Each row is a point on a landscape with many valleys, with its height.
A ball rolls from a point to the lowest of its 2 nearest points, and stops where none of them is lower. Distance is the straight distance between rows; heights are no part of it.
Q620: [  1   7 -26  23  -5 -36  29  10  -3 -27 -24  -5  25  19 -19 -14 -11  13
  -8  10  -6   5  34]  (h 7.20)
Q413: [-37  -2  -9  -1 -18   2 -11  42  -4   9  -6 -20 -35 -17  -3 -38  40  -8
 -15  -5  16   8  16]  (h 1.70)
Q164: [-10 -47  -8 -12  52   3 -22   5 -19  -6  -7  12   3  -8 -17  13   9 -14
  16  21  12  -3 -29]  (h 1.49)
Q677: [  6 -22  26   5  14 -19   6 -19  11 -21 -20  -3  18   5   4   9 -11  15
  37 -18  11 -22   4]  (h 1.72)
Q501: [  4  -8   9 -37  -5   6  13  13  33  19  -2   0 -11  -1  25 -16 -40 -27
  16 -21  -5   4  -1]  (h 4.12)
Q367: [ 15 -14   0 -46  21   5 -18 -34 -40  24  -4  21  25 -20  39 -19  30  28
  -7  34   5 -12   3]  (h 1.58)
Q815: [-30  28  25   5  -6 -13   2  -8  13   4 -16  -1 -13   4  -6 -26   5  13
 -18 -12 -13   2   3]  (h 2.25)
Q284: [  8   0  11 -17 -10  15  31  38  -8  20  33 -10 -23 -35  26  -3  16 -17
  31   1   0  13 -13]  (h 6.49)
Q665: [ 12  12   5  -2 -11  -7  56  16   2  -7  18 -13  -2   3  -3  10   1  18
 -10  14 -22   8   7]  (h 2.95)
Q99: [ 42  -3  48 -37   3 -39 -23  -1  -7  -6  -8  35 -37 -14  12  28  19 -23
 -18   4 -12  -4 -19]  (h 2.17)
Q785: [ -1  24   2  27 -32  -3  44 -10 -16 -21  -6  -9  19  -6 -23 -12  -2  17
  25   3  -4  13  19]  (h 5.25)
Q490: [-14  -8  36   6  -4 -11 -11  36 -12 -17  15   4 -40 -19 -11  -6  43  -9
  -1  -8   7  -2 -16]  (h 1.59)
Q53: [ 10 -18  40 -31   1 -15  -3  15   5   0  -6   4 -21 -20  17 -11   1 -25
  37 -22   6   4 -17]  (h 3.58)
Q199: [ 57  13  31  -6 -18 -41  17 -15 -16 -13 -23  -6  16   9   6   3  15  33
 -16  -9 -28 -13  21]  (h 6.99)
Q707: [ 27  -5  29 -12 -27 -19   1  18 -30 -15  -2  19 -34 -28   4  15  33 -22
  11  14  17  10   3]  (h 1.11)
Q241: [-20  41 -54  27  -7  10 -19 -15  12  14 -21  -4  -4  13 -22   6  18 -14
 -35  22  -7  14 -11]  (h 3.74)
Q43: [ 22 -10   3  -1  -5   8  18  -2   2  -1 -26  17  -2   1 -25   9 -20 -37
  40   0  25  13  -7]  (h 3.89)
Q845: [  3   0  29 -17 -35   3  24  11 -21 -13  -9   4  -2 -24  13 -17  11 -15
  45  -6  31  18   3]  (h 3.80)
Q195: [ 16   9   7  51 -35 -19 -13  12 -16 -25   3  28  30   1  -9   2 -33  28
  -1 -22  -1  10  21]  (h 4.81)
Q712: [  4  30  35 -17 -28  20  27 -23  -6   8   8  13 -16 -16  17   0  -6 -10
  27   1   1   6 -14]  (h 6.43)
Q736: [-26   3 -36  -7  -5  41 -10 -10   5  15  -3  -6   7   6 -12 -17  16 -27
  19  17  30   5  -5]  (h 2.39)
Q75: [-16  -4 -13  -5   0  24  33  14  18   3  34 -19   4  10  11   0  -8   0
  -2  -1  -1  -4   9]  (h 5.79)
Q972: [-28 -30   7 -31  30  27 -20  -7 -26  16   9   7   5 -26  24 -27  17  10
  19  18  22  -7 -22]  (h 3.64)
Q646: [ 23   1  34 -13  -1 -27 -24 -42 -23 -18 -43  18   9  -5 -22   4  48  -1
  14  12  18 -10  -6]  (h 0.63)
Q56: [-44 -37 -15  15  18  22 -24 -14 -12  -4  47 -23  34  -4  29 -12  12  32
 -17  21   6 -14   4]  (h 2.09)
Q107: [ 14  -9   2  -6 -29  16  15  24 -11   2   9  -1 -15 -13  10 -10  15 -22
  32  -5  37  15  10]  (h 3.60)
Q92: [-42 -20  -5  13  10  21 -11   6  26  -5  44 -28  11   8  31 -12  -5  22
   1 -15   4 -22   7]  (h 2.13)
Q872: [ -3  12  -4  24 -13 -23 -23 -45   2 -15 -43  -3  31  10  10  -7  -7  36
  11  -7   7 -10  11]  (h 0.69)
Q545: [-16 -22   7 -49  30  20 -35 -21 -38  19   5  37  18 -22  34 -24  15  -3
  18  18  24   0 -34]  (h 3.69)
Q57: [ 12 -25  14  -3  25 -14   5 -29  10 -13 -24 -28  21  18  15  -3  -4  32
  14 -12   0 -38  18]  (h 1.83)
Q493: [  6  -5 -68   0  10  24  -9   9  -1  12  22 -32   0  24 -36  31  11 -11
 -15   5  13  12   1]  (h 2.38)
Q280: [ 23  25  27  19  -7  -5  41  30   7   0  22   9 -17  21 -32  15 -36  -7
   4 -35 -16  22 -16]  (h 4.33)
Q410: [-13  -6  -9 -29  30  36   8 -16  14  25  19   6  -3   2  -8  -5 -24 -27
  15  17 -22 -11 -27]  (h 4.56)
Q711: [ -5   5  30  -9  17 -20 -21 -13  10  -3  -6   1 -11  -6   4  16   8  27
 -22  -4 -19 -23  -9]  (h 1.26)
Q393: [ 17 -21 -16  -3  24  -5 -10  17  27  -8 -25  21  -5  13 -16  21 -32 -33
  -3  -2   9  -1  -3]  (h 3.68)
Q757: [-27 -29 -12  -2  14  10 -23  16  20   2  30 -22   1  -6  40 -15 -11  16
 -21  -5   0 -11   7]  (h 2.24)
Q965: [  1  -7  39 -14   3  -1  11 -15   6   0   7 -19  -5  -9  32  -3   0  25
  18 -13  -1 -20   3]  (h 1.50)
Q623: [ 37  23  19  -8   2 -23  19 -30  -6  -7 -10  -3  11  12  16  20  16  45
 -30  10 -23  -9  16]  (h 6.93)
Q29: [ -7 -16  -7 -38  38  15  26 -14  27  14   5 -10   7  11  11 -11 -25 -12
  16  20 -26 -21   2]  (h 4.76)
Q177: [  3   3   1  -7  34   7   6 -20   2   2   7  11   8   4  -9  32  -7  13
 -18  39 -23  -6 -30]  (h 1.76)
Q214: [ 12  14  14  59 -30 -17  -2  15 -15 -28   4  27   3   4 -32  14 -10   6
  -1 -25   1  17   6]  (h 4.94)
Q28: [ -6  18  16  24 -34  12 -16  -1  -4   1  -9  21   2  -3 -21 -14 -37 -25
  31 -45  14  15  -3]  (h 2.81)
Q489: [ -3 -30  20 -38  20  -7  -5  21  -7   4  -6   0 -17 -26  30 -24  18  -9
  36   1   9 -11 -21]  (h 3.46)
Q450: [ 14  29  26  22 -27 -21  -5 -35 -27 -23 -34  15  17  -3 -38 -12  -1  12
  32 -11  -6   2  -2]  (h 1.51)
Q868: [ -8  18   8   1   4   9  53 -18  15  -4   4 -14   9   9 -20 -12 -13   0
  13   2 -12 -11   9]  (h 5.43)
Q389: [-18 -15 -28  -7  24  35 -12   4  -3  15 -11  -3  -7   3 -28  -6   9 -34
  10  21   7  -1 -13]  (h 2.73)
Q611: [-16  19 -53  11 -31  -9 -19  11   1   7 -24  -3   5  -4  17 -18   9   3
 -32  16   1  15  32]  (h 2.57)
Q689: [ 13  16  -6   8  -6 -47  30  -1  -7 -20 -36  -6  26  24 -13 -26  -1  41
 -16  10 -23  -4  22]  (h 7.14)
Q496: [ 17 -29 -21  -1 -11  16   2  40  -2   5   8 -16 -14  -5   5   2 -10 -27
  33 -22  39  14  14]  (h 3.28)
Q383: [ 15   7 -11  -3  12  13  44  17   4   1  24  -8  -6  13 -18  21   6  -6
 -13  25  -9  10 -11]  (h 2.60)
Q850: [ 16  10  42  -1  -5 -10  19  -2  15   2  15  14 -15  -4  -5  29 -26 -21
  15 -22 -15   9 -29]  (h 3.96)
Q295: [ -3   0  -2 -12   4   6  13  23   8   6  15  -5 -20 -11  -1  10  13  -3
 -16  29  -3   8  -3]  (h 2.98)
Q798: [ 13  20  33 -20 -16   5  -5   1  -8  15  19  21 -30 -29  14  26  14 -12
  -6   9 -10  14 -30]  (h 1.89)
Q585: [  7  16  24 -12   0 -13 -21 -33  10   4 -23  -6   7   0   9  -1  19  37
  -9   0 -14 -17   3]  (h 1.00)
Q998: [ 24  17 -10   6 -30  13   4   8 -23   0 -14  23  -6  -8 -18   3 -13 -36
  27  -9  29  28   2]  (h 3.63)
Q245: [ 16   8 -16  51 -35 -33 -22  32 -16 -21  -9  25  12  -5   6 -12 -21  12
 -16 -20  15  10  30]  (h 4.65)
Q323: [-43  -6 -41  -7  13  43 -21 -26  -8  16   0  -2  22   0  16 -30  16  -6
  22  31  26  -6   0]  (h 2.04)
Q482: [ 30  -9  34 -28 -14 -35  25  12 -14 -17 -14  -8 -11 -18  16  -6  18   5
  -1   4  -5  -8  16]  (h 3.21)
Q945: [ 18  14 -44  23 -10   9  14 -13   2 -14 -14  -1  25  11 -14  30  -2  -4
   2  30  10  17  11]  (h 2.11)
Q186: [-11 -33 -19 -23  15  17   5  27 -31  15  51 -16   0 -26  36 -22  14  -5
  -2  19  -4   5 -10]  (h 6.27)
Q766: [ 22 -11  26  14  -9 -20  -1  -9 -14 -24 -30  36   2   1 -30  11  -8 -34
  37  -8  18  12  -7]  (h 4.03)
Q883: [ 32 -11  12 -16  11 -22 -18 -33  -9  -4 -47  22   2  -2  -4  18  19   0
  13  28  -1 -12  -8]  (h 0.86)
Q211: [ -2 -14  24  -9   7 -22  35   4   7 -15  10 -30   6   1  31  -3   4  34
   5 -18  -4 -27  19]  (h 1.36)
Q137: [  7  -1  22  -8  37  18   8  -9 -13  11  46   3   1 -17  15  36  -4  16
  -6  18 -31 -10 -51]  (h 2.12)
Q718: [  6  -1   1 -21  -1   9  25  28  19  14   0  -6 -13  -2 -12 -24 -17 -29
  11 -12 -11   7   9]  (h 3.70)
Q588: [ 17   5  29 -14 -14 -22  53  20 -10  -8   0 -10 -16 -10   4  -8   9  14
  -9   8 -15   2  17]  (h 3.09)
Q804: [-34  18 -49  38 -31 -27 -17   4   3  -2 -23 -13  12   7  10 -27   6  17
 -36   1   1   4  23]  (h 2.91)
Q628: [-29  18  12  25 -29  37 -23   1   1   9  17  -5 -17 -12 -13   3   5  -6
  22 -29  23   6 -18]  (h 5.94)
Q36: [ -8  13 -19   6  -3  39  -8   3  26  27  23 -10  -8  20  -9  12 -35 -18
  -2 -48  11   7  -5]  (h 5.14)
Q269: [ -5  18   5  -6 -10  31  22  -5 -17   9  43  -3  -7 -25  16  16  26  17
 -11  29  -9   6 -12]  (h 6.74)
Q364: [-21  15  -3   3   9  20  -7   9  30  20  10  -2 -19  16 -26  -4 -11 -13
   0 -29  -3   2 -16]  (h 4.72)
Q16: [  3   7  14 -13 -22   9 -15 -11 -22   2 -11  21 -11 -28  23  -1  32   2
  22  16  27   9  -3]  (h 4.02)
Q406: [  6 -19  12  -5   4 -12  12  49   1  -2 -15   8 -31  -2 -33 -14   2 -40
  14 -16   9   7  -3]  (h 2.89)
Q610: [-14 -30   1   2  32  -6 -15  20  -4  -9 -17  -1 -21  -5 -22  -4  26 -12
   5  15   7 -10 -14]  (h 1.52)
Q460: [ 10  -2  14 -45   4  -4  29 -39   9  12 -16 -11   8   4  25 -23 -15  12
  20   5 -22 -23  23]  (h 5.02)
Q775: [  4   1 -54  -9 -16  33   2  19 -15  16  22 -20   1  -2   3   6  25 -17
 -19  31  20  15  28]  (h 1.46)
Q521: [-41  11   3 -10  16   3  15   8  22  12  27 -17 -12   8   4 -30  11  24
 -39   2 -34 -19   5]  (h 4.83)
Q6: [ 22  21  26  15 -19 -64 -40 -15  -9 -24 -35  30  15  18 -28  -4 -19  -4
 -23 -31 -29  -1  -4]  (h 1.48)
Q277: [-28   8 -32   1  33  11 -44 -37  13  27  -9  14  13   9 -11  -7 -11  -5
 -30  26 -20  -6 -21]  (h 4.21)
Q445: [-15  -3 -24 -11   2  20   2  42   7  18   4 -20 -36   6 -33 -10  12 -35
  -5 -21   5   9   2]  (h 1.85)
Q229: [-22 -26  -3  -2  26   4  -4 -34  21  -7  -8 -35  24  16  24 -14  -1  39
  18  -3  -2 -42  17]  (h 1.94)
Q336: [ 18  20  25 -28  -3 -18  29 -33  -2   6   3  -6  -4  -5  19  -1  20  42
 -31  15 -36 -26  12]  (h 6.87)
Q387: [-44   6 -18  -3  13   6 -16  -9  23   7  17 -18  -4   7  11 -32   9  24
 -29  14 -20 -21   9]  (h 4.74)
Q807: [-41  -1 -14  -9  34  36 -22 -34  13  29  16   3  10   4  -9 -13 -13 -15
  -3  19 -17  -6 -27]  (h 4.36)
Q510: [ -2  -3  -3 -36   7  28 -18  -9 -44  26   9  38   6 -30  28  -9  18 -13
  14  34  26  18 -27]  (h 3.77)
Q87: [  8 -12  -7  -5  10 -15   6  66  18  19   5  -1 -36   8  -7   1  -6 -22
 -25 -38  -7   5   2]  (h 1.47)
Q741: [ 11  13  17  -8 -28  15  37  11  -7   9  40 -12 -19 -23  29  15  15   0
   4  10  -2  10  -9]  (h 6.63)
Q688: [ 12 -16  -9  30 -31 -24 -14  20 -14 -25 -15   9   9  -8  22  -1 -21   4
   3 -19  31  17  40]  (h 4.49)
Q964: [  6 -36 -34  13   6  25  -2  28   7  -6  20 -31   4  12  -9  22  -6 -19
  32 -19  38   9   3]  (h 3.00)
Q746: [ -5  19 -19  43 -18  23 -11  -5  18   1  20  -4  17  22 -19  29 -24  -2
  -3 -21  17  14  -1]  (h 2.00)
Q813: [ 15 -17  28 -36  15 -40  30  20  15 -11  -6 -22  -5   3  29 -17   0  27
 -11 -13 -18 -22  25]  (h 1.28)
Q558: [-29  19 -10   8 -27  21 -10  -8  15  12  10  -5   1 -10  18 -13  -8   4
  -9  -9   9   6  13]  (h 4.43)
Q814: [ -2  19   1  37   6 -23 -18 -24  14 -19 -41  21   7  24 -42   2 -24  -4
  -5 -19 -15  -1 -19]  (h 0.87)
Q565: [  3 -11  28  17  -6  -8  -7  22 -19 -21   4   9 -34 -29  -7  17  39  -5
   8  13  20  -1 -13]  (h 1.37)
Q359: [ 30 -26  29 -37  11 -28   9  22 -15  -5  -2   0 -24 -31  19   4  20 -10
   9  21 -10  -1  -8]  (h 3.33)
Q502: [ 11  10  19  -4 -18 -11  39 -14 -16 -13 -12  -3  23  -5   0 -33 -10  15
  16   5 -13  -3  32]  (h 5.17)
Q609: [ 22  -4  21  13   0 -26 -12 -35 -17 -24 -53   1  18   9 -13  -2  38  24
  24   4  11 -22   3]  (h 0.44)
Q222: [ 16 -10 -24 -14  25  26  40  13   4  10  49 -23   3  20 -13  28  -8  -9
  -4  23 -20  -1 -19]  (h 2.21)
Q153: [-12  21 -18   3   3   8  51 -19  20 -16  10  -9  22  33 -14 -10 -22  15
   1   7 -26 -13  19]  (h 5.55)
Q937: [ 27  12  -6   6 -42  11  12   7 -23   4  -4   9   7 -13   2  -4 -34 -17
  22 -15  13  29  25]  (h 3.91)
Q141: [ 33 -12  46  -8   2 -53 -18   7  -2 -23 -14  26 -28   0 -12  19  18 -15
 -36  -4 -14  -8  -6]  (h 1.88)
Q41: [ 10  -1  30  12  23 -42 -24  -2  10 -16 -14   8 -12  10   3  19  18  31
 -35 -17 -21 -20 -11]  (h 1.44)
Q149: [ 12   1  11 -11   9   2 -12 -46 -12  10 -17  -5  11  -4  21  -5  29  36
   6  17   5 -28   6]  (h 1.25)
Q230: [ 21 -12  29  -9  27 -53 -12   5  10 -20 -13  24 -20  17 -11  27   6   4
 -31  -3 -24 -14 -18]  (h 1.65)
Q469: [-26  -6   2 -14  35   6  25  14  -1  13  34 -13 -14   3  -9 -15  16  11
 -39  30 -32 -15  -9]  (h 4.93)
Q719: [  4 -11  -2 -53  20  17  18 -31   2  19 -10  -6   7  -3  18 -15 -11   3
  26  32  -5 -25  -1]  (h 4.92)
Q483: [  5   7 -13  11 -12  23  -5 -32  15   3   0   0  27   5  18  33 -23  16
  -5  13  12   4   3]  (h 1.33)
Q12: [ 23  -8  -1  24 -18 -12   2  22   0  -9   4  16  11   1  21  19 -31   1
   8 -16  15  19  17]  (h 4.34)
Q210: [  9  17  19 -23 -15 -17  43 -23   2  -7  -3 -11  13  11  16 -34 -18  22
  17 -13 -22 -13  41]  (h 5.11)
Q846: [ 12  -5  -4  -6  13 -10 -42 -16  -3  -2 -20  19  -3 -13  21  26   1   9
 -20  26   0  -4  -4]  (h 1.79)
Q412: [  5  -3 -49   0  -5  37  -3  17 -18  10  45 -36  -2   8 -20  16  25  -3
  -8  15  25   9  15]  (h 1.96)
Q562: [ 33  16  32   4 -33 -29   8  23 -24  -8   1  26 -27 -26  -3  15  29 -16
 -14  -3   1  15   2]  (h 0.76)
Q538: [ 22 -26 -27  22   6  -9  -6   3  -4 -26 -33  13  15   6  -2  21 -12 -19
  10  14  25   3  20]  (h 7.35)
Q555: [ 17  -6  -5  20  17 -22   3  18  22 -18 -21  20   7  26 -28  26 -15 -11
 -16   6 -12   8  -7]  (h 3.97)
Q522: [-27  -4 -14  16  -9  41 -27  17   7  17  36 -21 -16  -7  -7   8   9 -14
   9 -35  28  -1 -19]  (h 5.74)
Q821: [  9  16  12  21   3 -50 -13  12   9  -8  -8  17  -6  21   4  12   2  22
 -46 -19 -20   0   6]  (h 1.69)
Q762: [-10  14 -15  28 -13  26  -4 -12  23   1  40 -10  27  18  16  32 -23  16
 -15  -7   9  -1   9]  (h 1.66)
Q760: [  2   9  14 -40  -6  24  -1 -20 -32  20   7  25  -1 -29  32   0  16   7
  16  28  22   0 -16]  (h 3.90)
Q963: [ 13 -10   7 -21  11  -2  24  35   7  10  -1 -10 -30  -9 -13  -9   5 -42
  26  -1  -1  14 -12]  (h 3.26)
Q873: [ 11 -12 -15  -7  32   1 -23 -15   0  -7 -11  24   6  -6   3  35 -12  -1
 -26  37 -15  -4 -16]  (h 1.53)
Q687: [-34 -19 -29 -31  18  26 -10 -40  -9  12   3   1  37  -7  29 -30   4   8
  12  44  18 -16  17]  (h 1.84)
Q2: [ -2  32  -6  38  -6 -33  -6 -27   0 -15 -30   5  23  21 -36  -6 -17  17
  -3 -13 -21  -1  -8]  (h 1.07)
Q738: [ 28   9  32 -24   6  -1  -2 -12 -21  11  13  24 -19 -32  10  32  14   7
  -5  27 -27   1 -35]  (h 2.19)
Q400: [  0 -35 -16 -12  27   6 -22  13  27   7 -26   8  -9  11 -12   2 -20 -41
  21 -14  17   2  -9]  (h 3.40)
Q342: [ -5  -9 -15  26  -1 -13 -26 -23   8 -18 -31   1  23   5  19  19 -12  14
   1  -1  11  -8  14]  (h 0.93)
Q297: [-16 -37 -16  -3  16  34 -16  12 -43  27  69 -19   4 -23  31  -8  10 -20
  -5  -1   7  17 -23]  (h 6.20)
Q674: [ 20  40  15  25 -15 -25  -6 -40 -13 -16 -30  23  22  -4 -32   0 -19   8
   4  -5 -25   6   0]  (h 1.31)
Q833: [-30 -26 -47   3  26  25 -36  -6   4  16  37 -18  20  15   3  -9  -9   0
 -37  13  -7   2  -8]  (h 2.30)
Q546: [ -6  -9  -7   3   8  -4 -17  54   8  10  15  -4 -36   8  -3  19  12  -9
 -35 -30   3   6  -2]  (h 1.92)
Q112: [-18 -27 -23  28  -1  19 -15  24  10  -5   9 -17   0  10   7  12 -10   1
   9 -25  36   5  15]  (h 2.79)
Q208: [  1 -14  -6 -29  25   2   9 -16  20   7 -29   3  -1  14 -14  -1 -16 -16
   0  24 -16  -8  -6]  (h 4.95)
Q13: [-20 -13 -29 -25  25  16 -25 -37 -39  15   2   9  31 -10  34 -22  16  19
 -15  38  11  -6   4]  (h 1.71)
Q901: [ 14 -19   0  -9   8 -21  29  56  16  -4  14  -9 -22   8  21   2 -11 -13
 -16  -6  -7   9   6]  (h 0.91)
Q906: [-19  -2 -13  43  19   9  10  16  21 -15  -2 -19   4  39 -47  16   0  -8
  -9 -17  -1   4 -16]  (h 4.25)
Q715: [ -9   0 -36  -1   3  42 -31  16  12  18  36 -25  -9  12  -2  20 -14 -20
  -4 -43  18   7  -8]  (h 5.48)
Q745: [ 36  -5  14  18   1 -50  26   9 -20 -41 -26   9  12  13 -20   1 -12  16
   3  -2 -17  -2  16]  (h 7.32)
Q487: [ 13  23  13  12   0 -44 -20 -18   9 -16 -38  32   7  24 -26  11 -37 -16
 -18 -17 -28   0 -14]  (h 1.13)
Q152: [-13 -12  15   5   8 -11 -23  -5   2 -15 -35  10 -12  -6 -18   0  15 -12
  11  10   9  -5 -12]  (h 1.30)
Q478: [  8  11 -52  12  -5  29   2   0   9   4   0 -17  17  25 -24  19  -8 -20
  -6  11  17  13  13]  (h 2.59)
Q982: [-29  20  27  11 -13 -10 -16 -24  21   3 -23   1   5   0  -5 -24 -19  12
   4 -30  -3  -4   4]  (h 2.44)
Q834: [ 19  18  23   6  -9   1  24   9  12   1  14  10   1   6  -8  25 -48  -4
   6 -29 -13  16 -10]  (h 4.14)
Q930: [ 16  34  19  -4 -34 -33  12 -28 -10  -2 -16  -3  28   8   9 -23 -11  54
 -27 -19 -28  -6  27]  (h 7.06)
Q63: [ 12  30  -9  29 -16  12  42  27  -6  -1  31   0   7  31 -39  10 -33  10
  -1 -33 -10  14   1]  (h 4.55)
Q306: [-21  18  11   2 -42  12   0   0   2  12   0   4   1 -18  43 -34 -16  16
  -9 -21  10  16  31]  (h 4.61)
Q173: [-32   1 -23  19  12  35  -4   2  21   3  14 -19   0  20 -40   7  -1 -11
   7 -13   2   1 -13]  (h 4.42)
Q179: [  4  29  -4  13 -34  28 -13   0   1  19  -4  11  -8  -3 -20  -8 -22 -34
  10 -31  19  22  -2]  (h 3.19)
Q728: [ -9 -28 -28  22   0   5 -39  35  15  -5  -3   2 -14   3   4  16 -12 -14
 -14 -18  32   8  11]  (h 2.56)
Q435: [ 32 -12   9 -32  10  -1  -7 -28 -29  13  -8   1  11 -20  34  -5  39  34
   1  33  -2 -15  13]  (h 1.45)
Q130: [  4  -4  46  -2  -2 -16   2  20  13  -6   2  12 -23  -9 -15   4 -14 -30
  24 -33  -4   6 -23]  (h 3.76)
Q603: [-20  13  20  11 -22  38  -3 -18   6  16  22  -1  -3  -5  -3  16  -3 -14
  34  -1  19  17 -28]  (h 6.10)
Q877: [-29 -10 -28  -5  15  14 -32  21  18  23  21 -11   2   2  19  -3  -6   1
 -32   1   2   0   6]  (h 2.46)
Q770: [  5   1 -16  15   0   4  11  39  -1  -2 -19  -4 -25  11 -43 -12  -5 -31
   1 -32   6  13  15]  (h 2.49)
Q509: [ -6  18  -4  22  -4 -36 -41 -59   2  -5 -62   5  19   6   2  -2  16  26
   2  -7   1 -13 -12]  (h 0.49)
Q898: [ -6 -28 -39 -15  24  29 -22  30   9  12 -10  -6  -4   7 -22   3  -7 -36
  21  -3  26   2  -3]  (h 3.07)
Q654: [-13  29  33  25 -21   4 -13 -37 -14  -7 -31  11   4 -13 -20 -11  20   1
  26 -10  12   9  -4]  (h 1.62)
Q126: [-17  12  37  25 -16  -3 -22 -17  12   1 -17  16  -2   1 -15 -15 -22 -15
  24 -38   8   5  -5]  (h 2.61)
Q987: [ -1 -22 -11  24  10 -15 -29  37  25  -4  12  10 -18   4  18  25  -8  -5
 -29 -19  10   5   8]  (h 2.29)
Q100: [ -5  22  36 -19 -21  26  16 -22  15  22   6   3 -13 -19  -1   2  -9 -24
  36 -17   5  12 -27]  (h 6.28)
Q427: [-17   6 -42  -3 -23  16 -13   8  -7  14 -14  -3   5  -2  16  -9  17 -14
 -17  32  18   7  25]  (h 2.10)
Q255: [-21 -35   4 -27  26   7   1  12  -5   3   7 -13  -2 -11  22 -28  10   0
  16  16   4 -15  -6]  (h 3.56)
Q605: [ 29 -17  45  -6   2  -8  10 -27  -1 -16 -12  -6   9  -4  14  16   2  26
  38 -21   0 -16  -7]  (h 1.61)
Q449: [-41  31 -52  40 -16  15 -27 -13  21   9  -8 -24   4  22 -20 -11  20   1
 -36  -4  -2   2  -2]  (h 3.42)
Q905: [  4 -13  -7  -8  39  23  21 -12  -3   4  34  -3   7   1 -10  34 -15  -4
   4  31 -28  -8 -38]  (h 1.95)
Q464: [-40 -23  -1  10  18  15  -2 -19   5 -13  31 -31  22   1  28  -3   5  39
   4   6  -6 -37   6]  (h 2.02)
Q219: [ 27  18  11   0 -16 -58  19   1 -13 -13 -15  -4  21  25  -1 -39  -1  41
 -30 -19 -36  -8  28]  (h 7.10)
Q596: [-26   4  20  12 -23  -6  -1  33  -8  -5   1 -12 -35 -20  -7 -23  33  -1
  -4 -12   8   6  10]  (h 1.80)
Q217: [  9   4  10 -14 -10 -23 -27   1  -2   7 -15  23 -15 -23   9   6   8  -9
 -21  10  -7   6   4]  (h 2.14)
Q334: [ 33  12  27 -12 -18 -20   4  25  -3   3  15  24 -38 -21   2  23   9 -24
 -20  -2 -11  13 -13]  (h 1.32)
Q897: [  9  14  22 -19 -37  -2   1  -1 -30   0 -18  20   3 -33  23 -17  20   2
  40   1  46  13  17]  (h 3.92)
Q89: [-34 -32 -22   4  44  15 -21 -10  -7   2  32 -21  20   3   7 -19   1  21
 -31  21 -17 -14  -9]  (h 2.16)
Q4: [  3  10  -3  15 -23   5  13  -1   5   0   0   5  19  -2  16 -11 -40   5
  19 -15  11  14  21]  (h 4.15)
Q655: [ -8  -8 -22  -3  -2  42  11  22   4  11  56 -31  -1   2  14   1  -2 -15
   9  -6  14   2  -3]  (h 5.96)
Q993: [ 15  19 -35  32 -21  12 -10 -23  12  -9  -6   8  38  10   8  36 -16  10
  -5  14  13  19  14]  (h 1.68)
Q732: [  9  20  29  -1 -19   9  26 -31   3  -3   2  10   5  -8  11  14 -16  17
  18   7  -4  -1  -5]  (h 6.54)
Q960: [-46  37 -39  35 -11 -17 -19  -1  18   5  -9 -12   0  20 -11 -27  10  17
 -41   0  -8   2   9]  (h 3.18)
Q678: [-13  18   7  27 -13  11  52  -5  -4 -14   4 -19  12   9 -37 -12   1   5
  24  -7  -7  -5   7]  (h 5.33)
Q172: [  9 -13  24 -23  27   1 -12  -8 -28  12  32  13 -11 -30  24  23   6   5
  -3  16 -25   0 -39]  (h 2.23)
Q695: [-20  -4 -28  -9  15  25  32 -21  24  -5  25 -23  19  24   7 -12 -10   9
  -1  22 -15 -15  16]  (h 5.66)
Q47: [ -8 -14 -38 -24  -8  41   7  24  11  33  40 -30 -14   4  18 -17 -12 -28
  13 -27  11   2  14]  (h 6.22)
Q302: [-50  18 -16  12 -14  20 -16 -21  29  10  21 -17   5  18  15 -19   0  10
 -22 -13  -5  -9  12]  (h 4.60)
Q958: [ 20 -28 -10 -13  44  -2 -11   0 -20  -2   1  17  -4 -14   0  25   0 -11
  -1  40  -4  -4 -19]  (h 1.29)
Q39: [ 26 -28  -6 -22  38 -14 -15 -22 -11 -13 -41  30   0  -3  -9  20  12 -11
   9  45   4 -17 -18]  (h 1.06)
Q791: [ 11   4  -2  20  -2 -36 -37 -48  -8 -10 -63   2  25  13  -8  -1  46  21
   8   4  10 -28   0]  (h 0.65)
Q961: [  5   8  -2 -10  -3  -1  -5  11  14   9  -4   9 -11  -6   4   1   0  -7
 -28   7  -5  13   7]  (h 2.55)
Q692: [  6 -25  14 -28  11 -28  17  41  16  -7   9  -4  -9 -11  40  -8 -11  17
 -15  -4  -3  -8  17]  (h 1.16)
Q104: [ 38  24  42  -7 -26 -27   5 -28 -12  -6 -11  -5  23   0   4 -24  -7  34
  -5 -18 -27  -1  23]  (h 7.03)
Q145: [-18 -29 -33  -6  10  44 -13  13 -18  20  69 -22   6  -4  18  -6   3 -17
  13  -2  18   5 -14]  (h 6.11)
Q113: [  8 -24 -15 -26   9  25  21  36 -22  18  43 -20  -7 -25  33  -7  15 -23
  25  12  -1  19 -21]  (h 6.36)
Q275: [ 16  15   3  43  -8  -5  20  33  -8 -17   7   4 -10   2 -42  24   5  -8
  -1 -16   5  15   2]  (h 4.91)
Q891: [  1   3 -15  40  20 -12   8  26  13 -23  -1   6   1  39 -47  37  -2  -3
 -21  -2  -5   2 -15]  (h 4.13)
Q967: [ 16 -20  15 -43   8 -17  11   5  23   5 -17  -4   2  -2  25 -24 -38 -13
  15 -15  -2   0  15]  (h 4.37)
Q830: [  5  23 -12  41 -11  14  37  25  -4 -12  16 -11   7  27 -38  18  -1  10
  -6  -7   4  19   5]  (h 4.73)
Q168: [ 21 -16 -15  24  -2 -31  27  16  -9 -31 -38  10  17   9 -20   2 -16   0
  16  10   8   8  25]  (h 7.27)
Q271: [-17  21  21  11  -6 -41 -20   6  12 -12 -20  10 -17   3  -9 -12  12   6
 -41 -19 -24   0   8]  (h 1.97)
Q216: [-20  16 -43  16  13   6 -34 -24  24  11 -25   7   4  22 -25   7  -3  -6
 -28  27 -18   5 -21]  (h 4.04)
Q8: [ -7  21  12 -17  -3   1  22 -15  -9   4  22  -3  -5 -15  11   1  27  32
 -25  31 -26 -12   5]  (h 6.81)
Q240: [-28  12 -28   4 -10  19  -2  34   6  20   6 -12 -23  -1  -8 -21  13 -16
 -14 -22   6   3  14]  (h 1.15)
Q263: [ -4   6   2  17   8 -19 -22 -22  11 -11 -44  17   1  11 -37   0   3 -15
   2   1   2  -1 -16]  (h 1.08)

Call two points neighbours if one is among the 2 nearest of the other. Go from one point of each pair to the other, from neighbour to neighbour, staying as low as possible. Name the highest point that can't be avoided.
Q489 and Q558: Q306
Q464 and Q562: Q16
Q562 and Q509: Q172
Q585 and Q240: Q99
Q775 and Q483: Q478
Q609 and Q509: Q791
